A landscape with many valleys, sampled at points; each row gives a point and its height.
A ball rolls from a point to the lowest of its 5 nearest points, and stops where none of them is lower. Distance is the straight distance between rows; heights are no part of it.
(498) height 28.3: [106 109 143 146 127 130 108 112 137  91 127 146 108 134  82]
(519) height 10.7: [207 181 136  94 111  85 158 132 113 162 177 150 161  92 186]
(324) height 4.9: [110 130 105  98 143 152 161 201 124 137 103  68 115 148 155]
(671) height 54.0: [ 98  76 163 159  99 139  71  59 155  71 140 135 160  99  69]
(530) height 26.8: [114 123 146 161 108  81  85 103 130 115 135 166 110 138  71]
(279) height 6.9: [130  78 129 132 120 156 126  81 171  98 135  96 168  48 175]
(585) height 10.5: [126 127 103 107 151 124 159 167 138 136 110  90 118 130 171]
(551) height 21.9: [137 104 107 116 137 139 156 134 155 119 116  92 134  96 176]
(269) height 33.0: [129  85 112 120 129 191 155 151 133  92 100  64 147 131 163]
(9) height 49.2: [164 195 156 145  68  53  92  90 116 152 136 191 134 124  94]
(72) height 13.3: [117 174 111  92 149 104 168 212 117 192 108 113 123 168 167]
(568) height 16.4: [131  88 123 134 129 151 140 105 165 101 123  99 154  70 175]
(451) height 35.7: [143 135 135 151 108  97  85  78 152 142 156 161 147  89 128]
(242) height 30.2: [178 145 129 124 118 101 130 101 138 157 170 149 159  80 178]
(500) height 21.5: [ 99  78 117 159 113 230 122  87  89 121 109 119 120 174  44]
(452) height 44.4: [127  79 132 135 135 174 134 116 149  81 109  95 147 110 148]
(493) height 6.4: [101 139 122 104 144 159 140 188 109 131 110  87 100 164 124]
(95) height 11.1: [ 96 179 131 106 152 108 136 204  99 173 108 132  99 195 113]
(198) height 30.6: [130 154 135 149 119  74 105 122 115 134 121 180 111 152 103]
(311) height 15.9: [140 100 124 133 131 129 120  87 167 120 153 115 154  57 172]
(171) height 17.5: [118 136 120 121 150 116 138 156 132 130 113 122 110 143 145]
(36) height 21.8: [147 119 125 136 127 112 118  95 157 142 151 136 148  72 168]
(65) height 12.9: [120  94 113 112 130 201 155 174 104 109 104  61 136 154 145]
(544) height 40.7: [113  98 148 149 103 127  60  52 179  99 156 133 172  64 105]
(259) height 8.4: [104 130 128 121 148 147 131 165 119 116 115 107  94 162 106]
(231) height 40.9: [121 172 132 133 137  78 118 147 109 148 110 172 110 174 109]
(227) height 8.5: [101 153 126 116 158 126 133 177 111 140 115 124  92 182 106]
(49) height 70.9: [146 187 128 111 131  74 145 143 103 165 115 171 129 146 148]
(504) height 67.5: [174 173 128 105 122  78 155 135 110 168 145 159 144 113 178]
(592) height 37.3: [135 130 132 146 127  95 107 105 141 134 134 157 126 107 134]
(670) height 48.6: [109  73 149 153 118 185 116  84 127  77 126 127 138 136  69]
(174) height 67.7: [166 184 136 125 108  73 123 117 111 155 132 185 132 124 135]
(521) height 14.9: [152  91 118 125 124 134 141  96 171 127 162  97 166  45 189]
(586) height 29.1: [119 140 125 132 147  99 121 135 129 131 121 147 108 148 128]
(553) height 26.4: [113  81 121 140 128 229 139 128  91 107 113  93 132 164  95]
(357) height 14.6: [104 134 136 145 133  97 107 131 116 116 125 159  91 171  62]
(251) height 23.8: [151 128 100 109 143 104 160 136 140 156 133 117 136 105 190]
(497) height 14.8: [106  97 133 143 124 204 128 112  99  97 113 116 114 167  58]
(153) height 60.2: [177 168 111  90 131  83 178 151 112 171 147 142 150 117 192]
(517) height 25.1: [125 106 121 123 139 160 146 144 140  98 107  91 124 127 146]
(522) height 40.6: [151 151 146 156  95  78  84  84 138 148 154 176 145 108 116]
(151) height 43.8: [163 159 132 138 113  85 113 102 132 156 151 167 142 102 150]
(473) height 7.9: [ 98 125 129 130 125 181 130 144  93 115 115 119  89 173  49]
(237) height 32.5: [125 112 126 129 138 129 131 122 148 110 119 118 121 107 145]
(132) height 38.7: [110 111 150 162  97  99  61  67 160 108 151 151 144  95  88]
(621) height 8.0: [100 164 114  99 155 119 154 214 112 173 109  99 109 177 148]
(503) height 50.1: [114  86 142 140 129 161 117 101 150  78 118 117 142 106 113]
(398) height 10.6: [ 98 139 132 127 140 135 121 150 107 118 121 135  82 174  62]
(397) height 10.4: [ 86 149 132 131 132 128 122 152  95 131 122 144  71 196  33]
(115) height 13.0: [115 116 130 123 147 162 133 145 126  99 113 107 105 151 108]
(248) height 29.8: [118  88 134 133 135 196 137 132 116  92 112  96 127 148 113]
(615) height 30.3: [133 161 109 103 152  94 158 165 126 164 118 127 122 148 168]
(352) height 28.6: [115 107 138 139 135 140 124 117 140  91 117 129 116 126 113]
(341) height 48.1: [122  59 114 137 130 228 146 139 102 104 116  72 153 157 137]
(593) height 29.9: [129 112 135 150 116 118  86  72 169 124 154 141 152  72 135]
(626) height 41.9: [177 153 114 103 130  93 161 131 120 167 152 139 148 101 196]
(410) height 11.2: [ 79 169 133 124 137 114 121 178  88 154 123 153  73 210  43]
(241) height 20.1: [155 113 109 120 131 116 154 113 152 146 150 113 147  75 192]
(577) height 70.5: [182 204 146 111  98  74 129 113 106 162 151 183 141 106 140]

Where does a ball stop that starts at each point below?
(9): (473)
(115): (324)
(36): (279)
(132): (473)
(151): (519)

Call two points neighbours if one is among the 5 nearest of the other. Go from one point of each pair to the other, from neighbour to neighbour, staying as low as possible. Name the highest point that can't be avoided.
(519) / (473): (242)
(324) / (279): (551)
(324) / (473): (259)
